A landscape with many peaks, sampled at points; each row gives a point and its height.
A climber steps from a point to the highest of its 3 nearest points, and stops where none of them is higher. Distance is the straight distance between rows; heights are no part of it.
j_264: [ 95 140 153  59 169 117  98 159 111 143 198  97 127 130  75 159 127 145
  92 108 137 120]  h=52.3
j_608: [ 78 120 162 108 176 118  67 137 102 147 179  84 113  86 112 132 151 118
  86  98 147 136]  h=46.7
j_403: [162 122 126 153 144 136 186 108 129 124 117 151 116 154 130 151  76 131
 155 139  97 112]  h=57.1
j_179: [134  55 170 174  91 184 134 145 135  76 129 136 148 109 136 138  79 164
 127 160 102 105]  h=28.3
j_963: [127 116 120  99 142 118 121 111 111 173 185 104 150 187 169 179 107 113
 107 106 163  94]  h=33.4
j_882: [135 117 131 175 145 102 143 107 173 128 156 115 177 173 161 135 129 130
 127 118 130 127]  h=39.8
j_743: [101 135 153 105 174 108  96 126 112 160 151 117  92  83 106  92 176 101
 127 100 175 138]  h=8.2
j_536: [ 92 138 127  63 141 115  88 144  87 139 189 126 103 159 105 140 129 135
 113  89 178 122]  h=53.2
j_681: [154 139 124 158  88 149 105 137 175  80  82 157 159 128  85 133 129 100
 130 107 110 151]  h=30.6
j_265: [127 137 172 100 168 101 126 139 116 176 141 114 105 140 128 141 163 119
 141  87 157 108]  h=25.4
j_813: [ 64 158 169  60 106 117 125 125 102 130 161 129 145 149 146 103 164 130
 144 142 143 137]  h=30.5
j_159: [140 129  95 159  98 145 115 129 147  65 134 136 156 119 100 154  94  75
 136 147 103 167]  h=34.9
j_622: [132 106  72 147 124  86 199 138 136 192 112 111 165 184 127 172 101 203
 134 123 103 134]  h=65.2
j_268: [141  78 115 158 166 168 168 143  82 147  95 116 137 131  77 226  72 154
  71 133 115 149]  h=59.5
j_637: [141 162  80 136  86  88 130 133 139 112 125 156 121  77  85  97 163 126
 159 132 126 201]  h=17.8
j_435: [167  91 114 121  94 155 166 109 141  79 131 159  76 133 118 147  81 133
 166 145  78 136]  h=59.3
j_920: [145 148 101 169 131 138 126 118 127 119 128 134 129 133 167 142  95  78
 118 143 114 103]  h=18.2
j_276: [154  78 136 170 106 168 146 147 146  59 139 151 153 136 108 163  85 128
 135 144 109 140]  h=44.0
j_423: [123  70 134 187 163 187 151 137  56 149 100 111 121 164 121 208  75 171
  58 133 108 103]  h=61.0
j_787: [135 108  89 158  92 190  85 124 135  78  83 152 102  83 143 103 104  69
 113 188 126 161]  h=21.8
j_834: [ 69 180 127  74 145 122 116 141  76 131 171 138 121 159 129 113 120 118
 113 102 169 119]  h=48.1
j_295: [143 121 110 152 105  84 190 118 141 125 132 129 138 153 109 157  90 182
 135 140  58 126]  h=62.2
j_213: [156  92 118 190 133 165 109 128  81 100 124 131 114 139 141 179  55 121
 103 131 128 101]  h=26.2
j_782: [124 122 155 164 127 122 150 148 174  80 112 137 165 143 115 131 131 148
 128 120  83 141]  h=41.0
j_565: [122 173 188  60  36 121  94 105 155 101  94 145 150  71 118  79 166 134
 101 114 207 160]  h=56.3
j_315: [107 151 135 135 156 125 116 102 120 134 128 111 144 148 192 104 157  87
 145 117 133 116]  h=28.2
j_227: [135  97 105 183 104 135 153 123 142  87 139 147 173 155 117 168  59 139
 107 147 105 157]  h=32.5
j_769: [160 149  75 135 107 133 146 122 121 112 111 163  67  81  93 126 125  48
 153 154 114 155]  h=35.1
j_272: [131 119 113 204 168 145 140 132  86 149 119 114 153 148 140 210  60 145
  67 102 129  77]  h=52.0
j_211: [137  81  96 171  73 199  72 134 143  63 121 129 110 120 120 155 117  78
 124 176 132 175]  h=28.8
j_383: [138 129  93 150 114  85 162 107 171 154 168 145 154 166 138 147  99 124
 156 137 107 135]  h=7.7
j_131: [137 126 136 137 142 100 153 107 154 138 151 110 161 170 162 125 132 159
 148 127  97 138]  h=54.5
j_776: [158 126  97 131 161 113 148 140 134 169 154 133 130 115  75 173 109 123
 125 109 132 121]  h=57.0
j_381: [ 97 116 145  70 140 113 130 150  96 176 183 103 173 195 166 162 117 139
 116 106 167  83]  h=34.7
j_257: [111 139 184  58 147 124 125 159 117 160 162  97 103 132  95 143 145 147
 127  95 152 108]  h=72.2
j_597: [154 126 142 174 182 159 150 136 139 134 113 126 128 146 151 128 102 146
 125 128 119  59]  h=41.7
j_859: [142 137 141 115 145  84 140 110 128 163 144 116 113 161 149 102 157 143
 166 103 119 117]  h=45.7
j_128: [149 108 100 158 165 116 175 129 121 163  98 120 139 114  89 196  83 157
 118 113 108 111]  h=58.1
j_779: [126 117  86 188 106 144 111 113 128  72 139 146 163 142 129 142  79  69
 120 139 120 145]  h=24.9
j_345: [148 117 105 122  85 159 138 119 168  69 111 152  74  98 107 126 121  86
 150 164 105 185]  h=57.6
j_298: [160  90 160 147 160 193 180 146 105 132  90 147  90 131 120 167  78 171
 133 139  94 104]  h=65.8
j_718: [142 120 127 157 103 136 153 132 158  87 118 133 142 125 124 117 119 120
 135 145  76 142]  h=30.4
j_999: [130 116 168 168 190 133 130 119  97 159 108  88 144 156 183 148 117 155
 107  96 139  63]  h=41.1
j_25: [ 91 137 198  34 158 118 127 171 125 159 177  93 103 133 100 125 122 192
  95  81 131 101]  h=66.0
j_339: [137 111 113 140 170 109 147 130 114 172 130 126 143 150 113 196  90 147
 103 106 125 101]  h=60.2
j_773: [171  89 104 137 141 166 142 119 107 102 118 141  53 105 116 181  91  85
 167 134 133 140]  h=53.4
j_951: [ 68 175 161  73 108 119  96 118 115 102 126 122 191 109 156 106 179 110
 124 131 177 163]  h=28.7
j_577: [142 123 101 158  89 157  91 139 164  66  90 163 134  88 101 127 119  79
 133 163 112 165]  h=49.7
j_748: [160  92 126 120  49 193  57 177 158  78  67 203  97 155 111 127 108 102
 146 157 132 130]  h=23.3
j_251: [116 124 165 116 176 132 152 128 130 161 132 104 127 165 182 117 141 154
 136 108 125  78]  h=40.4
j_810: [103 163 142  78 128 152  95 138  75 149 144 136  84  99  99  83 165 113
 133 104 192 131]  h=10.9
j_740: [147 119 142 128  54 140 109 129 175  48  83 145  94  98  73 136 125 106
 146 139  70 176]  h=52.5
j_19: [150 105 131 131 181 130 175 135 128 179 108 123 130 110  87 187  74 195
 101 125  86 125]  h=57.7
j_628: [ 79 170 151  67  63 124 130 115 103 120 131 132 124 100 122  60 159 160
 126 127 183 161]  h=64.0
j_196: [164  87 127 159 120 172 152 125 114  86 140 139  80 140 126 157  73 117
 143 150 116 126]  h=56.1
j_84: [165 134 124 146  75 151 115 160 161  42  62 156 101 140  71 146 105  93
 136 119 111 154]  h=24.7
j_631: [116 135 149  44 144  99 147 150 110 182 168 106 152 177 120 153 106 174
 118 101 146  65]  h=58.2
j_81: [122 154 161  95 144 101 112 128 120 161 145 113 101 138 103 102 179 126
 163  93 144 114]  h=32.7
j_706: [140 112 122 181 177 121 117 115 108 174 130  72 169 124 146 194 102 164
  57 108 130 100]  h=55.3
j_670: [147 133 135 147 140 115 165 116 154 120 117 133  96 116 146  92 136 125
 141 126  67 125]  h=16.2
j_428: [ 79 155 128  81 115 113 108 131  94 126 177 140 150 162 148 124 137 103
 122 146 157 145]  h=44.1
j_591: [110 149 107 124  99 123  73 109 150 112  98 118 156  83 157  65 173 108
 109 145 170 161]  h=36.7
j_44: [104 156 160  89 122 143 119 123 117 129 126 110 131 130 176  64 187  98
 111 155 156 127]  h=43.9
j_544: [108 148 149  50 121  92 148 122 126 137 150 100  99 160 138 110 164 155
 170 111 111 126]  h=36.6
j_185: [113 150 124 167 119 114 106 125 160  93 102 122 185 151 117 120 160  88
 134 117 132 165]  h=11.8
j_665: [107 140 131 106 105  79 129 120 140 126 131 115 112 119 120  75 198 137
 167 131  99 162]  h=22.0
j_100: [150 108 103 170 141 155 174 115 115 125 123 139 129 158 145 161  55 129
 116 146 117 122]  h=44.8
j_504: [ 89  65 144 166 108 159 193 152 102 104 100 132 139 154 139 128  99 227
 134 161  60 120]  h=57.4
j_741: [146 107 163 155 104 114 140 128 190  78  96 132 116 120 122 126 119 165
 147 117  39 146]  h=54.3
j_253: [140 118 175 143 208 118 139 116 123 168 111  83 125 112 132 136 133 150
 110  92 128  89]  h=41.9
j_517: [136  98 107 118 167 109 155 136 120 194 172  82 155  84  97 175 111 173
  98 110 118 105]  h=55.8
j_860: [116 159  89 143 130 125  95 116 102 149 122 140 120 114 160  93 176  75
 134 139 162 136]  h=40.1
j_711: [157 154  94 144 145 143 154 126 143 124 113 155 100 102 133 132 112  77
 144 138 115 123]  h=41.5
j_714: [107 128 156 126 166 108  88 110 108 155 158  72 129 119 157 188 166 114
  93 106 133  98]  h=53.8
j_309: [108 140 181  79 167 132 104 135 120 152 168  93  86  90  81 115 165 123
 124 110 167 135]  h=5.2
j_337: [156 142 123 116  97 124 120 104 139 152  88 133  79  61 128  28 172 107
 137 138 176 134]  h=42.6
j_621: [126 101 140 117 195 105 109 111 120 181 150  68 156 111 138 179 137 149
  86 106 125  99]  h=55.4
j_371: [116  99 116 163 153 116 180 101 128 160 145 120 177 202 161 129 110 165
 105 138  98 121]  h=45.8
j_682: [128  96 132 157 112 188 129 138 149  88 123 150 129 112 153 114  99 122
 126 165 109  93]  h=29.2
j_59: [ 82 161 136 128 139 112  55 124  80 142 147  99 111  96 131 147 184  91
  87 111 186 120]  h=6.9
j_653: [144 130 160 147 201 116 108 119 118 158 118 101 124 131 151 140 134 115
 125 104 124  79]  h=39.1
j_988: [130 123 123 172 117 165 128 128 152 103 133 140 143 141 174 119 108 103
 117 147 107 101]  h=38.8
j_943: [131 130 121 111 109  66 141 125 136 147 162 127 131 152 132 118 155 148
 175 116  94 146]  h=53.3
j_989: [ 85 154 142  54 143 122 105 159  97 152 174 126  94 144  83 119 132 148
 115  91 152 122]  h=60.1
j_408: [145 112 121 139 137 114 204 130 117 177  92 135 124 159 133 135 103 213
 137 111  77 102]  h=67.0
j_680: [ 90 170 100  80 111 107 113 129  85 122 177 153 134 122 126  86 144 126
 131 135 169 203]  h=20.0
j_863: [151  97 118 179 113 175 104 120  96  70 136 133 113 120 155 169  78  82
 125 158 131 121]  h=37.1
j_529: [156 132 112 143  66 164  91 164 161  60  56 186 123 142  72 159 112  80
 129 136 131 140]  h=24.3
j_785: [122  95 140 156 122 133 191 140 125 115 109 140 115 140 121 125  76 215
 150 127  43 122]  h=62.9
j_552: [135 137 129 141 181 111 102 124 117 168 144 108 123 112 118 155 140  90
 117 108 139 107]  h=28.5
j_914: [100 136  97 141 129 107 106 106 124 127 170 125 168 141 162 130 148  81
 126 139 128 145]  h=19.4
j_692: [ 95 144 151  67 134 116 127 129 121 148 112 127  80 114 131  82 186 119
 147 108 174 105]  h=19.2
j_380: [153 144 123 143 156 125 138 124 167 135  94 137 105 119 144  80 147 101
 135 132 103 123]  h=20.5
j_460: [118 104 184  89 185 110 129 129 132 172 180  80 151 121 122 144 151 172
 104 101 124 101]  h=58.6
j_161: [142 114 135 172 129 139 141 154 182  85 129 129 171 130 124 128 123 124
 126 126 105 136]  h=31.7
j_850: [145 133 119 162 170 122 160 115 127 155 121 128 156 162 157 148  93 137
 119 111 113  91]  h=40.9
j_130: [ 99 176 134 104 125 131  79 113  90 125 134 117 127 113 179 100 165  93
 122 132 171 124]  h=39.0
j_135: [140  82 170 170  85 167 121 183 145  82  96 145 165 150  94 160 113 152
 137 150 111  93]  h=47.4
j_836: [133 113 121 174 198 137 152 120 128 176 121  97 152 118 117 184 102 154
  84 112 130 103]  h=57.2
j_576: [ 97 104 148  54 183 130 101 151 120 145 229  54 117 109 116 130 115 165
  90 119 136 126]  h=52.9
j_821: [ 71 174 170  67 155 130 122 125  98 136 168 115 152 168 192 117 140 116
 109 138 143  69]  h=34.6
j_218: [114 110 117  83 167 117 103 145 110 177 213  89 143 118 115 150 124 154
  87 106 151 131]  h=52.8
j_675: [139 120 136  90 162  75 124 146 118 185 166 125 102 144  90 142 145 135
 148  93 150 117]  h=21.5
j_389: [ 81 168 133  79  86 119 113  87 106  93 141 141 143  86 163  68 166 120
 144 156 211 155]  h=58.3
j_433: [143 117 130 123 145  96 171 117 139 180 102 114 123 170 143 141 119 163
 145 103 102 105]  h=64.6
j_79: [106 156  91  82  90 121  95 109  64 129 179 146 120 109 146  72 155 117
 132 134 214 172]  h=19.3
j_902: [147 107 109  95 129  69 141 154 128 184 157 111 136 186 110 156 121 184
 163 100 125 115]  h=60.4
j_984: [108 146 130  95 112 131 117 111 144 136  96 105 138 114 170  74 173 105
 132 148 149 138]  h=34.0
j_384: [158  98 109 116  94 182 126 123 152  79  94 149  55  71 116  98 132 102
 129 178 107 167]  h=57.8
j_430: [153 101  87 149 116 144 189 102 133 108 156 148 128 146 115 174  60 142
 135 148  89 141]  h=48.3
j_288: [119 146  91 137 121 119  81 110  79 153 117 139  86  65 107 107 168  90
 117 114 202 138]  h=47.8
j_440: [151 104 155 157  85 127 135 149 150  72 101 143 135 134  91 161  97 175
 160 120  63 145]  h=58.9
j_349: [106 105 140 166 143 113 185 140 148 126 111 122 189 200 131 120 114 219
 135 132  67 123]  h=27.2
j_76: [146  83 166 152  75 160 112 163 178  47  84 137 118 123  76 129 121 141
 145 135  82 137]  h=50.5
j_579: [154 132 155 157 191 127 171 134 144 164 121 121 109 119 132 140 132 161
 130 103  93  73]  h=42.4
j_143: [165 103 141 130 114 161 176 132 131 107 111 133  73 131 115 118  89 168
 168 147  54 110]  h=60.3
j_404: [141 157 130 115 150 130 133 129 138 165 100 122  95  95 106  79 180  94
 136 133 143 109]  h=10.8
j_394: [149 128 102 134  78 104 165 131 148  60  99 136 107 110  87 158 103 138
 163 136  61 150]  h=48.9
j_884: [135 127 137 152 133 127 127 121 183  94 118 101 145 139 152 113 139 117
 134 144 107 119]  h=23.0
j_600: [110 127 173  38 123  76 156 141 105 170 146 101 110 179 156 128 128 200
 140 116 108  89]  h=58.5
j_56: [ 98 140 144  80 165 104  99 139  87 165 190  97 144 173 136 175 127 124
 108  99 164  93]  h=34.1
j_385: [122 135 177  77 177 124 119 135  97 160 165 113 146 172 162 165 121 144
 122 103 148  82]  h=35.2
j_742: [156 111  78 146 136 118 187 132 109 158 135 146 128 165 118 182  54 139
 124 129 121 126]  h=49.3
j_399: [131 145 107  96  91 138  88  82 141 156  72 128 119  56 175  37 151 109
  96 156 190 145]  h=46.6
j_15: [146 139  96 135 113 121 159 120 129 122 138 166  97 111 121 137 110  98
 159 136  99 141]  h=36.1
j_256: [119 152 176 100 161 120 129 122 105 160 125 106  91 118 131 110 169 115
 140 118 149  83]  h=26.9
j_967: [125 144  49 172 103 135  96 118 146  83 103 135 160 101 129 113 135  54
 118 146 128 172]  h=29.0
j_753: [137 113  75 138 109  86 194 145 127 182  95 117 126 172 122 159  95 199
 139 113  76 120]  h=65.7
j_888: [113 149 154 105 152 126 120 112 119 144 154 102 147 184 173 145 143 130
 129 117 142 100]  h=37.5
j_436: [123 156 123 113 139 102 113 127 100 165 156 137  93  99  92  93 169 108
 140 106 184 130]  h=12.0
j_83: [121 104  88 144 106  98 206 130 116 144 101 120 138 169 120 134  79 230
 144 136  40 130]  h=64.7
j_654: [145  92 100 171  83 169  81 127 132  44 123 135 147 128  99 168  84  74
 140 158 113 161]  h=31.5
j_121: [127 138  87 164  96 140  47 107 141 126  72 131 132  51 168  77 144  85
  84 161 148 165]  h=19.1
j_766: [145 152  86 129  99 154 133 114 149 132  89 147 112  83 127  75 162  86
 144 157 132 154]  h=22.5
j_24: [155 131 142 112 153 113 166 112 121 161 147  96 159 179 166 155 121 157
 125 110 139  74]  h=39.3
j_182: [108 157 158 102 150 131 101 121  90 152 106 126 111 121 173  91 178  93
 117 130 177 115]  h=31.6
j_152: [126  98 120 191 110 136 186 124 139 102 120 124 166 173 121 162  76 173
 121 144  87 147]  h=26.5
j_480: [144  85 137 180 158 187 167 131  71 139  98 142 123 142 137 183  77 160
 104 134 116  86]  h=63.6
j_603: [100 143 137  98 155 114  80 122  84 139 167 122  95 107  91 117 161 111
 107 102 200 138]  h=8.9
j_122: [128 145  76 173 110 154 101 110 125 110 110 147 116  92 157 132 107  51
 128 157 125 135]  h=21.4
j_236: [142 104 102 193 138 122 138 110 106 140 139 128 160 180 155 161  80 126
  96 119 108  94]  h=37.2
j_49: [165 128 106 149 160 136 131 132 121 142 129 139 101  95 101 166  77  79
 133 132 137 107]  h=52.7
j_224: [144 164 115 149  83 121 116 146 171  85  83 164 143 107  68 129 154  98
 143 126 123 169]  h=24.8
j_660: [137 156  81 151 108 132  79  91 116 159  90 143  98  60 149  74 156  83
 126 141 184 131]  h=60.0
j_118: [160  80 143 145  90 190 123 146 182  70 120 148  97  98 117 103 110 128
 136 166  95 140]  h=21.6
j_42: [129 147 153 164 131 136 112 145 197  90  82 110 167 131 132 102 163 107
 130 120 117 143]  h=17.9
j_919: [103 119 188  75 186 127 106 145 117 163 176  48 146 106 135 154 142 152
  87  96 139 109]  h=57.5
j_154: [159 134 137 155 171 122 161 120 153 156 118 122 122 124 140 127 122 124
 120  95  94  89]  h=41.3
j_231: [148 123 104 153  78 171  65 168 160  81  42 199 135 147 103 117 110  86
 104 164 143 126]  h=23.7
j_341: [110 144 132  98 179 105  95 151  98 161 160 114 128 156 130 140 159 105
 113 109 158 110]  h=29.3
j_193: [150 146 104 168 130 129 130 116 138 143 149 127 127 139 157 125 140  83
 145 123 120 117]  h=13.0
j_721: [120 120 158 135 154 116 143 107 152 120 137 109 180 186 181 123 134 147
 127 134 120 116]  h=48.2
j_958: [156 143 116 131 161  94 126 137 125 159 123 146  90 104 110 124 157  88
 150 110 139 119]  h=18.4
j_448: [108 150  80 151 114 108  96 102 123 110 133 138 159 105 153 118 166  84
 141 148 168 184]  h=28.6
j_630: [113 155 156  68  94 131 101 104 104 123 112 118 140  76 170  56 165 127
 114 165 184 135]  h=54.0
j_531: [ 74 176 159  31 114 107 148 148  96 147 161 139  87 140 129  93 167 149
 137 128 138 108]  h=28.4
j_438: [156 121 141 123 172 104 162 136 119 204 128 105 129 135 124 161 119 173
 120 107 120 109]  h=62.7
j_447: [ 90 128 166  72 175 119  83 151 108 147 191  80 138 114 130 152 122 164
  80 108 151 119]  h=55.7
j_469: [132 151 137 111  95  94  92 125 154 115  57 148 158 103 113  97 200 121
 145 109 180 185]  h=49.2
j_238: [133 138 139 115  83 111 100 102 174 129  80 132 142  73 120  62 186 127
 118 154 162 183]  h=41.4
j_30: [123 157 114 139 111 114 120 140 168 108  95 136 143  89 105 101 172  98
 139 144 115 170]  h=23.2
j_365: [121 128 101 102 123 106 138 122 119 159 185 105 163 173 162 143 137 129
 141 120 150 115]  h=31.9
j_494: [156 124 109 155 126 168 130 130 140  96 110 139  82 104 153 115 106  80
 124 160  96 108]  h=30.7
j_731: [146 136 113 146  75 134 131 135 169  73 106 159 117 100  96 138 134 103
 147 151  86 177]  h=55.0
j_862: [137 113 120 182 133 161 186 132 115 121 127 148 138 157 150 132  67 164
 126 145  90 108]  h=38.1
j_80: [141 146 121 126 149 108 155 117 149 154 140 137 120 128 161 109 138 112
 151 133 111 120]  h=31.1
j_432: [117 161 122  89 101 130 135 114  81 129 135 149  61 101  92  53 174 143
 141  98 206 150]  h=13.3
j_807: [152 148  83 138 119  78 161 121 142 162 177 149 116 160 114 138 120 119
 161 121 117 126]  h=5.7
j_606: [124 158  76 133 104  91 133 119 135 131 173 153 125 120  96 114 160 114
 155 144 120 175]  h=19.0
j_814: [158 128 122 155 183 129 160 121 124 161 118 128 126 145 125 140  94 145
 126 115 104  91]  h=45.9
j_944: [121 155  77 117 107 112 110 120 107 137 156 159  92 133  79 109 166 109
 160 115 165 174]  h=20.3
j_508: [141 111 123 129  89 187  59 159 165  69  46 186 120  98  88 114 106  96
 117 161 140 138]  h=23.4
j_335: [136 169  82 119 115 116 123 118 116 158 138 166 107  79 111  64 166 102
 164 126 176 156]  h=12.6
j_981: [139 136 118 176 164 136 115 131 135 147 102 142 105 120 140 134  99  76
 124 113 113  85]  h=30.3
j_866: [145 112 150 172 139 153 177 137 158 115 131 137 132 139 152 109  89 173
 132 138  85 107]  h=36.9
j_700: [103 164 152  63  46 103 108 117 115  94 128 144 132  72  93  66 178 162
 151 108 189 176]  h=58.7
j_842: [ 91 159 115 106  87  95  99 127 124 119 160 149 117 128  93  89 179 130
 157 124 136 190]  h=22.3
j_762: [ 69 178 168  67 129 124 137 137 115 122 150 123 166 134 159 102 154 115
 109 139 131 134]  h=29.4
j_497: [134 149 100 148 107 158 102 128 169 119  83 147 118  70 145  77 151  96
 102 175 130 148]  h=20.4
j_896: [128 137 109 138 129 148  87 111 153 138  79 132 122  90 183  66 149  97
  95 155 147 140]  h=18.8
j_955: [113 172 131  97  72 112  92 116 133 109 117 139 149  86 111  97 173 134
 126 118 201 182]  h=55.9
j_207: [128  87 130 155  81 175  85 147 163  60 115 133 118 110 139 114  97  88
 109 167  98 138]  h=21.3
j_921: [122 125 200  84 204 101 124 128 144 170 139  86 115 100 105 117 160 143
 120 111 122 106]  h=59.4
j_190: [109  75 152 195 124 142 167 148 132 115 103 136 193 174 105 153 102 204
 114 145  85 114]  h=29.7
j_400: [165 122 149 150 160 171 172 136 153 110 113 143  94 116 139 111  89 129
 132 149 106  81]  h=39.5
j_242: [142 117 128 167  84 115 142 123 160  64 120 159 146 132  82 180  92 123
 141 127  70 165]  h=53.0
j_23: [152  64 118 140  81 197  28 161 167  71  80 153 117 105 104 128 124 110
 130 166 142 154]  h=22.9
j_313: [126 146 110 169 138 145  88 125 131 125  86 110 108 111 181 101 145  69
 117 131 129  99]  h=12.3
j_673: [139 122 102 137 167  98 136 127 107 186 150 118 150 166 129 162 120 129
 141  85 152 100]  h=52.2
j_997: [133 107 152 108 181 104 118 128 106 191 159 105 155 139 124 176 121 154
 109 100 156  92]  h=54.1
j_737: [114 150 130  96 108 102 120 109 108 140 145 138  84 109 112  67 189 126
 168 129 164 149]  h=17.0
j_777: [105 146 123 126 110 139  70 114  72 152 104 137  90  92 148  89 188 103
 119 113 202 130]  h=58.0
j_352: [161  72 120 141 101 186 100 115 172  62 112 128  97 111 118 123 119  86
 148 164 109 158]  h=21.9
j_855: [121  89 130 191 134 161 163 138 101 135 132 146 187 195 149 138  76 177
 105 158  97 111]  h=33.8
j_627: [130 121 110 175 122 101 143 116 146 103 167 119 187 172 142 147 121  98
 140 136 113 141]  h=19.8
j_150: [152 116 154 161  79 131 124 167 170  60  89 152 129 139 104 157 106 130
 146 113  79 149]  h=54.4
j_222: [119 124 146  50 137 101 123 179 124 146 190  96 145 165 112 171  84 170
 111  81 174  97]  h=57.9
j_454: [138  90 158 182  99 149 141 145 139  59 116 147 166 151  96 146  97 163
 130 128  92 131]  h=52.4
j_650: [146 109  96 150 120 124 187 117 116 120 131 157  92 138 109 169  61 144
 157 141 102 148]  h=50.6
j_514: [169  93 116 117 106 190 144 111 148  69 116 145  57 104 128 117 105 113
 172 155 104 166]  h=58.4
j_905: [128 144 138 102 116 128  92 101 106 153  86 115 103  69 177  56 168 112
 104 137 201 122]  h=53.6
j_803: [133 140 122 101 106 133  99  94  70 140 117 147  98  78 147  59 164 103
 128 124 231 133]  h=67.3
j_303: [102 154 108 107 142 112  99 122  92 160 166 116 138 154 142 140 148 101
 147 118 177 131]  h=35.8
j_857: [111  79 146 183 141 179 161 164  91 111 118 137 157 158 151 124  85 191
 106 171 100  81]  h=30.9
j_254: [127 137 111 167 101 155  85 138 152  78  97 149 154 112 118 145 122  96
 106 144 114 141]  h=41.8
j_568: [126  90  66 138 131 131 201 144 104 184  94 144 153 195 113 186  74 186
 110 133  97 123]  h=64.3
j_322: [140 153 109 131 118 105 170 123 147 150 123 149  81 106 112  91 164 103
 159 137 106 135]  h=30.2
j_873: [158 110 136 139 143 144 190 108 112 139  98 151 100 138  99 183  78 180
 138 134  89 109]  h=67.2
j_4: [126 145 114 138 120 131 115 122 162 117 103 121 152 117 132  76 175 104
 142 152 121 161]  h=22.2
j_362: [ 99 147 153  35 126 107 116 155 107 138 175 120  94 168 118 115 107 150
 138  95 135  91]  h=53.9
j_450: [119 147  95 141  87 126 108 105 151 102 103 152 175  89 121 109 178  98
 134 131 154 198]  h=29.1
j_928: [136  95 116 168  83 156 122 126 158  69 134 145 163 136  94 174  84  96
 137 145 114 152]  h=35.5
j_184: [126 113 147  59 135 100 143 152 111 182 148 105 129 165 106 157 109 203
 139  86 141 100]  h=58.8
j_27: [131  91 136 175 120 174 142 138 117  81 132 150 144 138 145 119  78 140
 127 156  99 114]  h=32.0
j_225: [117  93 158 179 141 140 159 137 155 106 127 132 190 147 160 114 107 185
 122 152 111 120]  h=33.9
j_757: [ 88 143 154  72 116 101 138 126 126 129 153 120 129 149 130  95 183 147
 157 134 133 144]  h=31.4
j_521: [ 96 153 187  99 179 135  88 115 102 154 128  76 118 124 171 154 157 105
  92 110 148  81]  h=49.1
j_21: [146 118  80 150  96 154 113 101 137  82 134 152  97 111 130 136 102  50
 149 168 126 154]  h=22.1
j_266: [ 84 163 107  94 125 121 100 111  59 123 174 128 121 136 152 111 146 103
 131 135 185 127]  h=41.2
j_329: [124 143 137  77 134  91 141 124 127 166 173 137 107 155 123 113 146 135
 162 101 127 112]  h=40.8
j_845: [140  96  91 166 100 196 101 121 135  72 128 137 122 108 136 125  91  68
 129 169 110 156]  h=25.1
j_291: [139 119 146 120 191  96 116 115 140 172 174  79 137  80 101 144 144 146
 121 112 120 114]  h=57.3
j_427: [146 133 134 178 177 131 143 125 129 150 125 139 134 107 130 185  92 126
  98 117 119  86]  h=51.4
j_479: [127 123 156 162 157 143 119 123 149 122 112 111 133 165 198  82 135 120
 115 134 111  81]  h=65.6
j_419: [ 87 159 122  84 126 102 130 128 122 137 179 132 136 166 144 106 164 125
 154 119 137 152]  h=36.3
j_909: [140 130 161 111 159  83 182 137 132 184 118  95 116 154 127 137 147 183
 147  81  80  87]  h=63.1
j_129: [ 86 143 190  52 180 128 117 154 106 173 174 103 135 140 114 136 142 151
 111 101 150  87]  h=65.9
j_638: [133 143 134 146  86 164 111 153 197  67  64 149 116  92  74 123 144  95
 130 147  98 153]  h=45.2
j_756: [147 116 100 116 156  81 174 134 124 197 123 108 142 173 123 168 118 218
 131  93 119 100]  h=62.0
j_729: [147  83 150 148  92 122 176 137 136  67 104 141 109 131 124 124  87 188
 155 149  52 135]  h=61.6
j_31: [151 144 121 145 102  82 152 136 162 111 136 139 141 122 119 113 127 136
 155 124  70 155]  h=23.1
j_382: [132 154 131 108 103 133  82 113 148 111  42 144 183 120 125 105 173 127
  93 126 188 168]  h=44.3
j_108: [114 125 173 106 179 116  88 113 110 166 149  59 162 123 157 180 155 137
  90 107 146  88]  h=56.4
j_524: [126 148  91 155 110 121  84 113 143 103  95 137 160  85 132 114 149  81
 116 160 153 172]  h=32.3
j_993: [102 149 111 106 108  95 110 126 135 121 139 134 156 140 140 115 179 111
 152 130 145 180]  h=27.3
j_163: [149 123 119 129 131  83 183 117 144 149 129 115 129 151 153 115 129 187
 160 110  77 128]  h=62.1
j_801: [ 99 174  96 120  90 118  63  90  62 145 137 129 128  93 186 115 165  95
 104 128 202 138]  h=37.3
j_992: [162 124 163 142 175 122 165 136 153 159 115 117 102  90 106 131 129 133
 125 106  85 100]  h=41.6
j_20: [ 84 124 214  50 178 126 127 140 119 150 164  97 107 111 101 117 158 130
 114 120 136  97]  h=63.0
j_730: [133 153  61 145  99 144 110 119 128 108 104 166 103  81 141 102 120  59
 112 143 134 158]  h=25.8
j_704: [151 118  95 106 114  82 167 126 127 179 146 126 162 191 122 165 122 186
 139 109 130 120]  h=61.3
j_467: [ 98 153 110  81  85 109 120 118 103 122 173 140 102 104 102  80 167 132
 161 121 183 198]  h=20.8
j_578: [ 96 162 152 104 126 112 109 122 143 110 135 119 175 142 147 132 190 118
 132 132 146 175]  h=25.7

For each start below, name the point where the climber stops.
j_680 | j_428
j_863 | j_408
j_552 | j_814
j_729 | j_408
j_218 | j_257
j_238 | j_628
j_576 | j_257
j_810 | j_428
j_59 | j_257
